Points, in no order, along strands that fork, close into loops and pass close to each other.
Two points are linked if the straight distance between their rows is under 47.1.
j_900: [ 50 -28  55  39 -28   2  17  34 -20]
j_152: [-35  34 -51  -3   9  24 -24 -28   5]
j_239: [ -7 -19  22 -60  12  -6 -15 -18  20]
j_493: [ 28  12 -56  19   4  -6  22  19  15]
j_927: [ 27 -31  79 -29 -10  12 -16  -3  -4]
j_248: [ 15  26 -64  22   4  11   7   1  -1]
j_887: [-21   4  20  25 -16   9 -10   5 -14]
j_144: [-57  31 -24   6  -5  45 -40 -45 -36]
j_543: [-25 -24  54  -9  11 -57  26  34  34]
j_374: [-20  13  11  -9  -6  44 -38 -39 -27]
j_540: [-39 -10  13 -31  15 -42   9   8  35]
j_729: [-23  37 -62  10   5  30 -15 -28  -8]
j_563: [-52  28 -22  -7   3  29 -36 -32  -6]
j_666: [ -4  35 -67  41  -4  33  -2 -27 -58]
j_653: [ 30 -22  -6  -1  -1 -32  30  35  27]
j_914: [  0  10 -47  10   7 -17  16  19  29]
j_186: [-17 -31  12 -38  15 -59  27  12  39]
j_190: [ 65 -32  61  11 -20   7   7  22 -13]
j_410: [-18  16 -56 -40  20   3 -12 -25  28]
j_429: [-56   3  47  24  15 -50  24  41  28]
j_238: [ 32  11 -46  45  -8  -5  26  29   2]
j_880: [-43   3  18  31   4 -40  21  41  26]
j_913: [  3 -18  59 -10 -12   5 -15   4  -2]
j_102: [ -9  12  17 -10  -7  54 -40 -50 -46]
j_618: [  9  10  21   3 -11  59 -34 -52 -72]
j_315: [ 62 -21  -5 -35   9  -6  15  -2  14]
j_565: [ 37 -19 -12 -23   6 -18  17  13  23]
j_66: [ 20 -16  21  50 -19 -27  30  53   5]
j_377: [-44  -5  28 -16  13 -30   0  13  30]
j_707: [ -1  -4   2 -51  14  11 -19 -29  15]
j_874: [ 17  -6  35  23 -20  29 -11  -6 -38]
j_199: [ -9   2  21  27 -18  21 -11  -3 -30]
j_216: [-20   5 -33  -7   9 -23   8  13  32]
j_839: [  2   8 -21 -56  18  22 -26 -41  14]
j_72: [ 19   1  37   3 -18  63 -34 -51 -87]
j_147: [ 77 -29  21 -23   1  -6  17  12   8]
j_700: [ 41 -18  62  11 -21  35 -12  -9 -39]
j_529: [ 25 -14   3  32 -11 -32  33  50  19]
j_323: [-22  11 -37 -24  11  -6 -10  -7  28]
j_715: [ 32 -20  42  45 -26 -13  21  44  -8]
j_430: [  4 -34  -3 -38   9 -56  31  11  39]
j_249: [ -9  20 -54 -49  25  18 -24 -41  19]
j_951: [-40 -12  60   6  16 -54  27  39  31]
j_68: [ 10  44 -81  33   6  29   0 -25 -33]
j_536: [-56  38 -55  21  -2  41 -31 -42 -44]
j_217: [  9  43 -76  19  10  25  -3 -24 -14]
j_25: [-16  -5  36   0  -5   0 -11   6   5]
j_354: [ 71 -36  46 -15  -7  -5  14  19   4]
j_693: [-47  10  -5  28   7 -48  23  42  35]
j_744: [-42   9 -27   8  11 -43  19  30  41]
j_676: [ 48 -23  69 -18 -14  30 -19 -12 -22]
j_405: [ 29 -39   1 -18   4 -53  41  32  33]
j_117: [-32  38 -63  32  -4  42 -18 -40 -63]

A piece is all that can be reached along the links. How many separate loops has the piece of each point below (a circle has one, a figure eight two, a Y none), and how many tips (points with one link)?
j_429 -> loops 1, tips 3
j_66 -> loops 1, tips 1
j_927 -> loops 1, tips 0
j_374 -> loops 0, tips 2

How many points has the smallest loop of links through each point below? Write none if it is on no loop.
j_25 -> 8
j_729 -> 9
j_715 -> 10
j_839 -> none

A fork is a point with three links, a tip a point with one. Leave the first point through the second and follow the links. Name the first fork or tip that comes.
j_239; j_707 -> j_216
j_249; j_839 -> j_239
j_540; j_186 -> j_653
j_405; j_430 -> j_377
j_693; j_880 -> j_543
j_536; j_117 -> j_217
j_72; j_618 -> j_374
j_374; j_102 -> j_72

Name the points in between on the shortest way along the links from the first point to the second, in order.
j_117; j_563 -> j_536 > j_144
j_900; j_430 -> j_715 > j_66 > j_529 > j_653 > j_405
j_377; j_405 -> j_540 > j_186 > j_430
j_249; j_239 -> j_839 > j_707
